A landscape with many valleys, sampled at points; each row gives a point and its height.
A ball rolls from a point to the lowest of its 2 nearest points, and stops where none of them is lower. Distance is the straight distance between rows; heights are no part of it.
(49) height 424: [ 85 137 157 138 126 147  69 109  91 143 110 171  99  65 146 130 155 133
 155  73 105 174 132  99 146 155]
(245) height 579: [117 125 158 110 131 145 120 107  96 118 123 129 142 107  72 165 180 109
 135  90  83 159  80  67 146  88]
(284) height 251: [166 168  76  95 158 145 161 112 144  83 153 101 159 164 113 159 121 143
 135 164 131  79 110 186 104  84]
(1281) height 347: [104 114 137 151  96 103 129 148 132 184 160  91 139 107 121 101 120 123
 146 119 149 141 173 126 127 180]
(1494) height 247: [130 131 100 105 126  94 145 133 132 130 135 101 110  87 129 129 137 135
 142  98 129 102 109  99 124 164]
(2114) height 236: [157 126  80 174 157 101 172 171 141 128  85 181  77  81 138 119 117 172
 175 138 157 112 138  98 158 174]
(839) height 468: [115 168 164 136 126 151 124  93 121 147 192 159 212 145 148 132 121 142
 159 125 127 133 165 165  94 115]
(1028) height 175: [164 128  81 147 129 144 132 118 173 132 101 106 115 100 124 105  90 110
 139 168 123  96 189 179  76 152]
(785) height 257: [116 150 165 152 132 121 110  83 110 146 161 185 168 111 144 134 119 162
 179  91 107 179 138 150 104 108]
(736) height 261: [118 123 130 143 202 100 129 131 145 167 121 186 141  88 141 125 136 147
 196 146 132 148 161 145  91 146]
(1965) height 362: [150 131 176 206  66 170  95  97 116 108 161 157 123 127 118 165 131  99
  68  76 176 164  54  72 198 110]
(707) height 667: [100 135 161 112 122 128 150 131  90 102 127 120 170 155  90 186 186  54
 126 116  94 113  70  75 140 107]
(990) height 288: [ 76 111 148 121 126 126  72 118 116 113 127 156 108 105 160 163 147 153
 143  90  89 187 111  81 141  93]
(1548) height 387: [120 163 158 156  82 175 110 102  85  81 130 167 126 128 153 187 150  45
  91 113 112 130  90  66 147 153]
(974) height 718: [173 126  84  83 188 120 170 140 139 124 114  98 117 114  47 143 158 169
 150 131 107 137  78 124 134  73]
(1178) height 292: [114 147 175 115 126  93 123 110 132 119 152 124 152 181 113 165  97  49
 102 133 166 128 138 107 100 120]
(1954) height 138: [170 115  76 182  97 146 136 131 179 121  91 118 105  82 125  97  71 113
 153 175 127 117 185 150  89 152]
(1037) height 529: [ 86 135 127  88 105 148 117 168  61 158  85 150 100 165 172 134 154 146
  91 144 101 121 130 117 142 155]
(249) height 157: [110 163  90 113 109 108 158 174  81 159 102 153  78 139 169 143 130 155
 119 131 132  95 125 112 145 179]
(950) height 207: [114 138 191 140  88 113 118  93  89 160 148 107 134 167 103 126 111 101
  71  68 155 128  73 109 185 106]
(417) height 465: [134 126  95  89 163 117 153 158 100 119 124 155  77 115 131 125 152 194
 126 122 143 121  65  94 185 135]
(1411) height 526: [123 134 116 131  69  80 116 130 117 148 156 100  89 116 170 123  94 120
  97 104 144 112 120  74 160 152]
(626) height 419: [ 84 151 125  96 103 137 143 138  63 148 126 120 122 144 139 117 163 150
 125  97 150 117  78 114 149 169]
(8) height 56: [127 104 156  95 140 117 125 113 165 118 164  93 165 160  98 147 116 119
 100 148 132 139 129 120  96  76]
(367) height 511: [125 139 144 116 149  93 140 112 104 150 149 145 150 110 104 158 142 150
 154  73 107 149  99 117 138 112]
(1928) height 197: [121 143  98 117 202 103 150 169 125 161  79 161 124 106 119 139 158 120
 165 154 146  80 154 143 113 172]
(2045) height 577: [153 112 112 118 190  84 138 140 150 146 147 138 134 101  93 149 144 190
 178 116  92 171 118 119 150  55]
(1596) height 562: [131 143 198 144 122 121 124  98 120 146 158 144 181 175 114 113 117 119
  97 100 115 134 137 170 152 103]
(538) height 610: [ 86  83 112 157 103 121  97 185 133 188 115 121  93  80 160 118 134 120
 172 152 100 154 183  99 111 161]
(1635) height 329: [139  88  99 156 145 108 149 174 153 143  91 110 121 109 131 109 158 138
 148 147 132  85 150 120 135 175]
(71) height 587: [158 100 116 114 207  86 134 139 164 135 138 137 143  91 106 140 152 160
 178 129  93 139 127 126 111  84]
(391) height 481: [102 142 178 148  70 133  99 105 124 140 138 149 141 149 142 147  85 104
 106 108 148 173 147 120  88 138]
(733) height 556: [ 88 131 134  55 159 154 124 135  72 125  98 147 104 150 138 126 168 140
 112 120  91 138  66 116 133 125]
(2150) height 420: [ 97 118 186 136  80 190  95 121  83 101 124 146 127 160 140 136 167  94
  67 118 117 141  95  80 171 130]
(1014) height 471: [ 83 139 168 107  79 178  96 121  82 132  97 112 104 181 123 141 133  54
  70 137 123 128 146 125 126 145]
(1717) height 687: [ 94 108 167  98 150 118 130 133 117 123 112  91 155 165  94 150 170  67
 107 133 126 100 137 135 113 132]
(2052) height 578: [133 121 117  78 172 110 128 138 112 142  88 151 103 144 133 135 137 145
 109 124  83 121 124 137 120 127]
(596) height 311: [ 99 130  88  74 142 153 122 149  90 135  70 118  86 142 160 145 141 103
  98 163 101  93 132 143  96 155]
(1785) height 505: [119 131 149 124  97 112 130 126 130 145 147 125 140 166 165 134 103 184
  88 109 137 144 116 145 112 112]
(1239) height 630: [179 114  96 189  90 160 147 126 169  87  97 131 126  90 101  68 104 160
 168 136 146 121 171 148 150 149]
(1136) height 137: [176 130  98 133 130 109 170 132 172  75 142  90 137 180 115 136 103 111
  96 153 145  84 134 156 138 107]
(325) height 321: [ 89  96 157 142 111 117 113 131 127 163 144 101 146  91 124 109 148 126
 157  96 145 147 159  98 133 172]
(860) height 381: [169 117 112 150 110  97 137 125 181 113 150 105 116 148 144 119  76 117
 104 151 137 125 164 132 113 125]
(1092) height 532: [157 113 117 144 119 118 154 148 143 158 127 129 122 155 136  89 118 184
 113 122 132 122 163 171 153 145]
(632) height 451: [108 104 111  91 164 113 146 158 111 122 142 132 111 110 125 132 169 201
 150 115 152 149  90  92 156 136]
(173) height 416: [ 94 161 159 135  67 154  92 116  69 100 152 156 128 115 176 155 139  91
 101 124 118 139  98  46 145 146]
(1476) height 626: [120 122 113  69 140 129 156 127 133 100 132  55 127 172  78 138 140  88
 105 135 129 115  77 145  99  96]
(502) height 442: [108 129 166 174  82 199  65 108 107 127  91 174  90 115 144 148 144  98
  92 101  93 172 151 118 139 142]
(74) height 476: [ 82 147 157 153  72 113  75 128 102 183 122 141  87  98 188 112 113 154
 115  76 118 174 130 118 168 135]
(971) height 331: [124 112 178 108 109 109  86 100 144 140 136 110 125 152 120 127 101  90
  80 108 126 150 135 112 114 118]
(102) height 695: [120  94 121  94 152 116 141 152 136 120 109  74 132 144  98 121 174 104
 104 136 131  80 126 128 138 146]
(1506) height 366: [168 105 118 171 120  89 159 149 183 128 138 108 132 143 140 110 101 108
 132 157 125  96 173 149 130 143]
(238) height 401: [ 84 155 114  90 102 159 124 154  48 150 131 113 115 125 147 122 175 128
 122 136 142 106 110 108 164 190]
(640) height 543: [138  96 115 140 108 104 158 144 139 130 141 102 119 146 133 107 129 199
  99 105 146 127 120 139 162 123]
(1830) height 588: [128  95 118 148 179  95 111 141 151 182  99 160  82  60 152  91 133 121
 181 150  95 152 172 142 115 150]
(261) height 423: [ 85 116 178 157  85 172  65 101 114 122  99 169 106 127 151 128 139 141
  95  74 100 193 133 120 144 108]
(159) height 260: [130  80 132 139 154  74 119 118 191 125 168 123 130 101 145 137 115 158
 166 121  87 162 134 111 108  73]
(2255) height 339: [ 82 156 151 115  76 161  81 133  37 149 126 131 117 110 173  98 160 138
  87 127 105 131  94  99 198 149]
(300) height 436: [ 98 113 120  86 113 131 139 136 100 128 143 103 119 125 128 125 156 174
 125 101 141 135  73 100 149 139]
(1248) height 518: [ 88 132 164 129  88 192  84 122  76  92 137 129 148 107 145 139 178  50
  91 162 121 128 124  56 154 156]
(1547) height 506: [128 117 111 125 163 116 135 174 116 184 103 155  75 117 126  84 140 180
 137 136 135 147 170 154 167 162]
(334) height 349: [150 118  85 142 137 152 181 159 134  57  66 158 118 123  94 121 140 172
 151 138 157  89 115 114 137 147]
(1104) height 160: [122 158 128  99 116 107 153 117 123 116 166  57 133 176 103 134 106  97
  95 111 175 112  90 158 121 128]
(428) height 520: [166 120  90 162 144 129 161 161 144 152 103 151 102 119 117  78 123 184
 156 154 146 130 182 164 162 158]
(524) height 434: [160 128  82 122 172 151 132 121 155 125 131 126 149 121 135 110 114 173
 151 175 141 107 170 183  89 132]
(1601) height 445: [142 140 109 110 152 161 120 109 141 142 179 134 178 134 152 120 118 169
 161 161 134 114 167 176  84 125]
(1249) height 310: [135  88  87 124 167 127 134 172 154 121  78 136 102  91 127 124 164 163
 148 154 142 101 136 106 118 160]
(1736) height 262: [ 84 122 151 142 119 114 129 164 118 155 111 125 152 162 140 157 142  73
 129 148 123 106 186 130  88 158]
(1944) height 463: [ 97 148 172 161  72 165  84 105 112 153 105 162 119 127 141 142 111  98
 103 106 109 174 164 122 101 146]
(1817) height 319: [ 94 101 141 110 154 119  88 100 136 127 128 152 119  92 137 149 135 140
 151  97  86 179 133 110  93  97]
(2087) height 185: [111 123 153 130  91 105  96 141 141 174 130 109 111 156 134 131  85  71
 104 155 147 144 184 105 111 152]
(1307) height 382: [173 147  91 164  89 146 182 134 137  90 110 124 123 148 120 113  82 173
 131 125 151 101 142 169 149 138]
(1377) height 354: [141 139 172 104 132 111 104  93 147 139 152 119 152 163 126 127  83  90
  93 120 115 133 158 161  95 102]
(1997) height 213: [176 101  85 144 149 157 143 125 163  59  40 165 112 109 104 112 106 152
 147 142 112 106 144 133 123 119]
(1636) height 296: [ 98 102 141 138 146 113 130 154 130 165 101 155 143 127 153 147 148 125
 156 157 108 112 170 121  83 153]
(1135) height 449: [156 122  81 136 224 145 130 122 177 134 100 182 116  73 101 104 128 169
 176 179 158 130 155 161 100 131]
(2010) height 202: [101 159 134  92 110 123 132 118  93 141 132  84 122 156 108 122 123 104
  89 106 162 117 115 155 120 160]
(2186) height 104: [109 156 106  87 146 103 147 155  80 136 106 150 103 128 165 150 155 123
 130 126 104  92 106  99 127 164]
(1481) height 283: [ 89 104 164 134  97  99  71 102 139 136 143 121  99 129 176 130 106 146
 102  74 113 182 118 104 167  86]
(1689) height 385: [159 136 115 101 140 117 114  92 162 137 164 101 140 106 113 103  97 150
 131 109 112 143 133 167  97 100]
(2111) height 221: [117 125 170 160 124 124  95 100 148 152 174 163 167 124 164 107 103 145
 179 123 108 176 178 158 102 113]
(1523) height 621: [166  90  94 200 133 150 154 152 175 105  81 158 109  80 121  75 120 170
 192 171 141 141 179 144 127 139]
(1801) height 252: [117 134 143 135 117  98 140 138 150 135 161  92 153 184 129 147  95  85
 116 165 183 108 183 139 106 142]
(1970) height 561: [168 108  89 116 187 118 172 147 155  98 122 153 105 115  82 131 139 217
 152 136 149 148  95 122 155  90]
(882) height 305: [115 104 171 119 108  92  81  97 161 142 154 103 115 125 140 110 106 139
  99  88 113 180 132 119 135  89]
(1084) height 446: [124 122 106 164  72 101 109 149 148 182 139 120  83 109 167 105  87 157
 143 120 123 172 166 140 128 156]
(2112) height 343: [106 127 123  95 142 132 116 118  99 160  80 139 114 142 146 144 116  96
 106 137  93 119 167 163  80 153]
(848) height 397: [106 132 169 176  49 199  85 120  82  93 152 141 127 129 156 129 162 108
  74 123 142 155  79  70 198 135]
(1535) height 568: [152 119  91 116 199 108 146 137 159 114 144 156 125 107  96 138 130 224
 180 132 135 172 110 133 144  63]
(1157) height 190: [139  69 117 164 124  90 136 151 187 124 142 126 120 122 173 112 115 160
 149 154 118 139 170 122 110 122]
(749) height 379: [137 133 164 199  59 191  85 109  94  93 163 146 116 115 154 147 153  97
  53  98 167 157  64  65 227 120]
(931) height 649: [156 123 110 170 112  87 161 131 158 134 177 102 132 107 132 112 101 162
 144 107 154 118 146 141 138 147]
(541) height 318: [138 167 190 159  97 141 118  77 123 129 167 139 185 129  97 147 114 115
 112  71 135 170  90 129 129  85]
(1577) height 344: [124 101 122  99 179 115  82  93 162 137 146 131 113  88 120 128 120 167
 151 115  93 187 135 149  98  71]
(55) height 648: [ 93 143 180 102 104 154 136 105  97 105 140  90 147 189  68 140 145  45
  87 111 147 142  65 122 137 118]
(519) height 120: [125 141 159 100 107 100 146 115 114 138 164  84 145 196  95 131 100 101
  73 113 163 127  73 131 144  99]
(2105) height 320: [127 153 188 126 102 126 120  94 117 103 143 143 153 171  98 182 109  41
  92 105 138 145  98 101 114 118]
(143) height 495: [104 129 169 135  84 109 113 111 135 137 171 130 145 146 154 147 105 157
 120 102 150 170 128 100  95 119]
(69) height 254: [113 117 161 104 102 112 113 122 107 152 151  87 118 153 113 109 135 108
  75  91 132 115 101 103 184 135]
(1867) height 226: [122  65 114 145 134  85 115 135 185 124 140 132  93 113 159 116 128 184
 161 113 109 174 144 122 153  98]
(2226) height 406: [144 123 105  85 159 126 122 108 136 134 130 108 109 106 112 108 130 166
 127 109 123 147 113 147 101 135]
(1167) height 407: [173 161 105 121 157 132 120 101 152 141 151 144 133 107 137  91 101 191
 142 119 120 142 141 191 134 105]
(1882) height 563: [ 93 115 123 104 141 124  78 133 104 160 107 146  73  65 166 123 136 118
 148 121  93 150 159  98 113 149]
(1492) height 598: [116 143 135  67 159 118 138 128  91 141 120 113 135 121  73 154 178 113
 138  98  84 143  66 110 130  99]
(1587) height 702: [147  97  87  90 158 134 158 165 127  91  90  83 105 120 101 112 173 119
 112 139 131  85  95 123 152 141]
(1755) height 747: [127 139 125 125 142  58 155 133 132 143 137 102 144 131 130 149 125  65
 135 108 123  77 138 121 127 153]
(352) height 567: [125 114 103  59 176 142 125 145 103 123  87 140  81 132 130 121 157 146
 107 137  95 116  88 111 132 128]
(165) height 613: [181  92 101 180 158 111 151 144 190  98 109 166  96  70 130  75 121 163
 197 143 122 151 150 148 138 122]
(560) height 560: [ 95 148 164 121  73 133 123 108  55 122 171 112 133 147 137 133 144  73
  85 107 147 114  61  56 190 140]
(759) height 273: [129 142 160 116 131  98 112 114 137 120 167 102 155 190 121 156  62  74
 112 158 198 133 142 129  97 115]
(1652) height 531: [101 127 160 123  76 125  89 147  98 158 125 122 110 148 171 127 129 116
  86 132 104 127 153  85 144 153]
(263) height 480: [155 133  86  98 181 122 143 164 113 124  83 166  64  95 123 106 150 165
 120 135 129 105 103 107 191 154]
(1246) height 303: [ 91 125 149 102  90 142  96 125  66 137 150 109 124 125 149  95 155 137
  85 108 125 123  82  90 201 127]
(812) height 237: [155 172  89 112 151 143 165 122 148  73 160  84 156 161 128 151 111 108
 137 171 162  65 140 196 104 113]
(642) height 365: [118 134 185 169  76 152 109  97 103 130 156 132 143 125  99 139 134  89
 102  65 164 157 106  98 165 151]
(1933) height 462: [ 95 128 140 172  79  99  99 133 124 195 140 142  94 109 180 106  96 162
 146  88 120 184 153 135 152 140]
(1527) height 238: [179 128  86 168 146 149 149 141 156  86  37 185 104 102 116 100  89 148
 157 170 117 107 174 149 127 134]
(489) height 269: [200 162  80 120 161 153 160 120 151  82 161 123 173 130 109 135 118 156
 165 163 125  78 125 176 126  90]
(1878) height 599: [ 95  86 100 153 134 113 100 157 146 181 109 151  77  58 169 102 122 132
 195 151 103 170 182 123 107 150]
(242) height 496: [ 79 161 173 112  61 178  85 123  76 116 115 122 100 190 154 130 123  40
  53 162 138 137  92  85 141 137]
(2229) height 246: [ 77 168 134  75  88 152 117 117  86 138 120  88 103 166 129 118 136  82
  82 114 137 131  75 140 109 147]
(129) height 367: [172 141  98 162 101 156 181 131 133  41  79 154 139 145 108 119  99 154
 139 133 136 101 132 146 140 133]
(282) height 130: [135 105 101 147  86 111 110 158 161 165 115 105  87 130 150 124  80  85
 117 170 120 129 193 122  90 156]
(1201) height 330: [151 111  80 140 166 141 150 169 146  86  68 147  96  76  99 115 158 152
 159 142 167  85 107  87 149 158]
(243) height 229: [125 143 122 119 216  96 144 148 135 173  98 180 130 100 109 109 159 140
 169 143 143 124 164 153 114 162]
(1990) height 370: [130 112 150 174 107  95 140 138 154 176 184  96 164 128 126  93 110 103
 165 142 163 133 186 141 123 160]
(152) height 464: [125 150 171 120 109 150 137 113  86 128 128 146 163 169  93 163 153 156
 103  94  97 179  52 129 129  52]
(1941) height 431: [122 123 101  91 118 116 169 139 120 116 132  96 131 163 118 138 139 155
 108 113 138 108  79 132 121 136]
(1376) height 509: [140 165 131 114 150  90 160 110 131 134 192  99 193 145 105 147 126 104
 147 120 136  97 130 154 122 109]
(991) height 291: [104 104 153 153 166  99 127 136 136 168 120 181 139 112 158 139 141 145
 176 131 102 156 167 127  94 143]
(858) height 394: [104 137 173 163  84 162  90  95  95 125 132 157 124  90 128 142 153 115
 125  65 128 172 116  91 159 146]
(1268) height 510: [ 85 151 167 102  81 187  91 111  80  90 127 118 122 198 143 136 136  43
  79 151 129 143  41  79 137 113]
(1434) height 409: [120 166 114 107 102 125 171 127 105 134 130  96 118 189 140 116 110 150
  72 112 159 112  87 189 139 124]
(1639) height 470: [ 76  83 158 120 127 185  69 109 106 123  93 150 125  93 133 153 161 101
 123 135 102 146 146  87  92 138]
(2168) height 189: [187 103 101 156 143 158 148 112 182  39  81 146 156 122  99 110  96 161
 154 155 110 104 145 139 121  91]
(29) height 136: [175  98 119 135 152 128 127 119 201 110 174  93 167 117 118 107 114 137
 147 165 128 114 156 146  99 102]
(1020) height 437: [ 94 134 191 140  95 150  86 107 123 131 113 157 125 149 151 133 129 161
  80  81 111 182  94 137 146  77]
(909) height 552: [166  96  94 117 139 121 166 145 153  93 135 118 123 131  99 124 134 213
 129 111 133 135  98 128 150 100]
(1579) height 522: [ 87 161 168 106  79 175 118 112  91 110 123 123 118 202 131 144 130  65
  70 110 121 145   7  99 133  86]
(40) height 456: [143 165 139 122 124 160 106 100 141 149 214 139 189 148 169 119 100 166
 157 137 140 119 155 172 101 105]
(85) height 421: [120 145  99  97 117 125 175 143 112 102 119  79  98 194 127 135 128 133
  89 126 142  98  71 162 136 141]
(2188) height 516: [ 98 138 143 117  86 117 129 149  95 160 113 133 108 179 171 132 119 149
  85 114 123 122 116 130 142 142]
(1721) height 738: [160 147  84 138 179  95 186 151 142  99 107 119 153 123 112 158 146 127
 160 140 145  58 122 157 107 141]
(880) height 222: [170 141  80 131 150 150 152 113 169  54 115  94 161 129 112 140 108 101
 134 169 154  78 144 184  89 116]
(2160) height 658: [ 97 147 166 103 123 118 158 121  91 109 149 103 160 187  86 178 150  51
 111 107 131 118  73 105 130 112]
(4) height 710: [168 119  87  92 159 106 164 140 144 106 117  78 122 104  71 136 152 131
 128 112 118  97  91 127 133 117]
(1202) height 639: [181 114  88 193 105 122 166 126 159 100 136 117 121  88 110  87 106 164
 165 113 154 122 149 134 150 155]
(354) height 165: [128 157 196 124 108 103 108  94  96 149 155 100 144 185  88 119  87  75
  80 103 197 139 106 140 160 112]
(1004) height 375: [ 78 164 128  99  83 174 106 159  30 140 126 134 132 106 172 111 170 134
 116 158 115 124 128  80 169 173]
(2179) height 312: [159 159  86 152 148 131 162 148 147 136 125 112 150 134 129 112 118 117
 154 161 134  74 187 202 125 150]
(1723) height 558: [112 116 164 109 109 183  96 110  99  88 133 131 141 104  92 171 186  76
 114 111  94 159  76  59 142 110]
(1279) height 535: [ 86 147 146  89 102 136 145 128 102 112 134  93 119 237 131 141 121  69
  89 125 132 135  35 121 125 104]
(1334) height 255: [ 89  90 138 132 125  89  90 128 148 124 141 140  98 106 175 121 126 179
 140  89 105 169 131 106 151 102]
(1589) height 371: [129 144 139 114 134 105 104 102 138 150 129 126 137 146 149 138  86  82
 114 133  98 123 170 166  74 128]
(151) height 595: [182 115  97 126 207 108 148 133 188 128 116 145 143  75  94 109 139 169
 180 140 117 118 129 154 118  95]
(969) height 393: [189 123 111 141 116 121 120 111 197 108 158 100 134 154 131  99  58 107
 105 185 170 115 171 150 110 113]
(1832) height 427: [125 118 101 121 111 117 110 124 149 147 118 128  94 113 165 127  98 170
 128 125 117 156 162 137  89 129]
(813) height 188: [116 107 139 161 138 112 122 124 155 157 186 156 148 115 185 100 117 170
 193 147 115 174 182 165 102 118]
(272) height 484: [109 142 155 123 154 135 146 111 114 127 148 162 212 146 103 153 154 140
 159 114 127 134 146 151  88 120]
(2041) height 204: [169 132  96 126 102  88 163 126 150 114 143  92 103 116 115 128 107 130
 109 104 142  99  98 111 153 134]
(1102) height 725: [154 140  87  81 192 117 160 128 139 128 121 100 155 102  65 156 155 150
 165 143 120 118 101 136  86  79]
(1370) height 411: [127 122 103 135 122 123 124 130 160 148 137 120 134 114 160 130  99 145
 140 150 131 130 187 145  61 141]
(1599) height 497: [ 63 106 149  95  98 204  79 124  77 123 107 123 131  98 152 138 176  90
  97 172 107 132 137  73 120 147]
(7) height 103: [147  83 138 117 170 113 122 122 189 126 152  95 171 134 121 133 127 111
 128 160 112 116 149 136  94  83]
(1057) height 448: [106 129 179 147  75 199  82 127  88 120  97 138 114 157 119 144 158  48
  65 143 119 133 141 103 152 156]
(1818) height 537: [108 137 155 124  87 213  81 105  86  66 144 133 141  92 129 137 185  63
  88 133 111 146  80  59 154 141]
(1641) height 79: [155 108  81 165  72 128 121 160 179 133 109  95  87 112 128 109  74 101
 128 173 144 122 183 109 103 160]
(1569) height 498: [134 149 126 104 163 116 165 120 120 141 169 126 204 138 105 139 144 161
 162 122 137 108 123 159 106 115]
(1831) height 422: [153 104  81  99 179 145 134 124 152 107 100 118 114 102  98 109 124 173
 137 138 136 130 144 162 101 131]
(1744) height 289: [188 156  87 161 163 159 154 138 153  91 105 156 158 124 125  93 106 137
 184 181 131  74 184 197 143 142]
(1259) height 392: [117 134 125 135 132 112 110 113 137 161 124 135 145 111 162 140  93  94
 143 148 105 139 181 153  47 142]
(1576) height 447: [ 86 107 151 133 144 180  63  91  99 121  97 182 116  79 119 152 164 120
 146  92 108 182 141 108 110 139]
(1122) height 679: [105 109 179 120 140 142 126 125 113 111 116 114 177 142  81 164 188  67
 116 114 112 110 119  99 122 119]
(2232) height 604: [169 103  96 149 173 104 140 139 178 134 118 136 128  75 128  96 126 147
 176 144 128 122 147 152 110 141]
(2256) height 742: [146 144 100 135 155  69 173 151 151 112 133  93 149 132 116 160 130  93
 145 122 141  66 127 142 114 140]
(1667) height 512: [ 99 161 152 146  47 102  95 125  76 171 152 110  89 104 180 126  96 115
  95  89 143 129 114  68 169 149]
(849) height 734: [175 153  72 123 209 126 167 135 154  93  99 145 151 107  96 142 139 143
 171 168 142  81 127 163  91 117]
(487) height 542: [116 141 131 115  79  96 132 124  81 142 175  90 109 120 149 129 116  89
  90 107 156  88  84  54 175 152]
(1045) height 364: [139 137 148  99 150 122  94  81 150 148 158 122 144 103 114 127 101 148
 132  99  90 180 132 147  98  66]
(1351) height 551: [112 126 192 165 105 108 130 112 100 161 140 149 157 164 132 131 133 116
  91  77 115 127 133 128 171 130]
(1749) height 439: [170 104  89 173 199 161 132 138 178 123  84 171 136  83 103  81 130 163
 185 194 156 104 162 173 104 129]
(1987) height 524: [132 143 130 114 138  74 161 120 107 148 147 135 146 145 127 144 124 142
 127  91 111 111 113 129 132 116]
(720) height 290: [133  83  88 163 181 114 122 182 174 122  79 169  87  73 135 105 158 166
 181 165 158 118 143 105 134 148]
(841) height 544: [ 75 132 157  82 124 176 111 136  57 128  86 151 108 166 149 124 176 117
  93 127  95 127  86 131 143 139]
(1671) height 547: [ 95 115 148 128 113 116  93 139 115 168 120 140 108 109 166 125 131 115
 124 117  92 146 168 102 123 151]
(2080) height 494: [121 164 153 120 142 110 166 106  82 143 154 151 185 151  80 164 152 157
 151  80 111 147  89 128 132  88]
(56) height 417: [178 101  92 157 148 172 112 108 184 130 144 117 158  86 141  75 105 125
 182 199 127  92 187 184 100 132]
(611) height 730: [177 144  69  89 210 138 159 112 153 108 103 126 154  99  78 154 133 154
 162 170 117 106 104 163  75  72]
(1751) height 158: [129 145 101 100 180 102 171 161  98 143  96 141 111 121 126 152 168 126
 146 128 131  78 118 136 127 161]
(936) height 615: [141 137 114  67 143 128 154 122 110 131 138  78 127 159  70 142 152 132
 118 120  98 136  59 134 120  76]
(178) height 493: [122 128 100  97 162 133 134 173 103 155  93 147  74 113 136 106 159 171
 123 141 137 118 138 117 179 170]
(1710) height 198: [148 135  77 152 121 103 182 173 115 126  93 147  97 123 150 147 130 167
 142 136 143  91 140 107 144 174]
(437) height 478: [117 169 150 103 119 130 162 109  78 144 141 131 164 184  94 156 143 140
 115 100 108 146  47 148 127  67]
(279) height 281: [ 82 146 118  67 119 147 132 134  75 127 106 104  91 174 151 144 139  95
  97 139 111 109  92 142  96 149]
(1263) height 203: [159 140  76 156 136 157 141 121 175  84  96  98 135 122 120 124  86 102
 142 185 145  72 184 183  78 139]
(318) height 166: [186 105  97 159 134 158 144 126 192  62 136 112 161 130 116 106 102 154
 146 162 133  97 157 145 112 108]
(1963) height 293: [131 175 176 147 117 139 112  74 119 137 190 157 189 122 119 145 103 151
 137  76 114 181 112 146 115  75]
(2251) height 538: [111 135 168 125 116  82 138 117 105 150 145 139 146 145 132 153 136  95
 109  82 100 112 112 106 150 127]
(15) height 268: [133 100  93 140 179 102 140 180 155 132  93 181  64  67 140 113 154 173
 180 148 158 130 129  84 177 158]
(403) height 148: [145 104 111 176 134 106 139 149 183 139 172 137 147 108 178 104 114 157
 189 172 130 144 184 156  92 129]
(748) height 429: [174  73  94 177 193 154 117 127 195 129 108 136 149  73 129  69 132 140
 189 205 129  97 164 184 103 102]
(1598) height 398: [153 157  94 135  82 126 174 131 122 125 125  95 116 167 126 104  96 175
  93 109 171 103 102 180 141 136]
(1490) height 284: [200 163  89 138 169 162 161 123 158  88 136 142 169 145 128 103 116 154
 165 160 141  67 152 193 149 111]
(1897) height 105: [147 122 137 112 143  91 159 142 160  99 167  78 161 185 102 152 109 101
 106 160 156  98 127 139 114  97]
(1740) height 286: [123 106 125 130 142  95 131 128 150 147 147 111 144  77 126 122 139 141
 175 109 141 137 138 114  99 156]
(1502) height 350: [168 105 103 184 131 109 169 164 177 107  99 106 138 127 121 106 130 108
 144 156 137  77 173 145 144 151]
(1378) height 224: [112 121 146 151 102 100 132 172 135 179 136  98 136 169 125 132  99  65
 125 173 150 115 205 133 112 157]
(1306) height 405: [181 132  97 150 138 162 111 100 197 115 168  99 148 124 144  96  74  97
 151 191 147  91 186 171  91 128]
(2016) height 574: [ 95 105 124 112 182 123  89 133 119 176  85 173  86  81 147 118 141 130
 152 143  96 146 163 115 120 148]
(1971) height 342: [134 145 194 187  69 141 118  76 118 122 160 144 150 127  91 151 112 109
  87  53 165 170  73 104 169 108]
(779) height 492: [ 90 149 139 128  78 111  79 123  87 160 146 140  92  92 197 131 121 144
 115  97 101 144 118  75 172 137]
(669) height 167: [171 145  98 136  99 106 171 123 157  69 134  89 112 154 109 146  86  99
  95 126 164  83 104 128 140 129]
(532) height 450: [ 94 132 184 123 119 160 113 112  97 128 112 165 136 155 122 146 153 177
 103  76 106 192  65 151 146  57]
(436) height 266: [185 163  72 180 140 155 160 141 144 104  81 184 123 118 122 100  78 157
 170 174 130 101 185 184 127 141]
(2035) height 356: [115 141 170 133  98 155  97 104 111  97 124 163 122 132 125 185 134  40
  96 105 108 138 117  77 108 139]
(373) height 636: [ 93 130 163  73 135 129 135 123 113 103 137  64 124 199  93 132 135  55
  75 142 146 123  97 145 130 112]

For each start below, name the point where the ball stops.
(1351): (261)
(1933): (1867)
(334): (2186)
(1376): (1867)
(1744): (8)
(1135): (2186)
(1281): (8)
(1167): (1867)
(71): (519)
(2035): (1641)
(1490): (1641)
(632): (519)
(1502): (2186)
(2226): (1867)
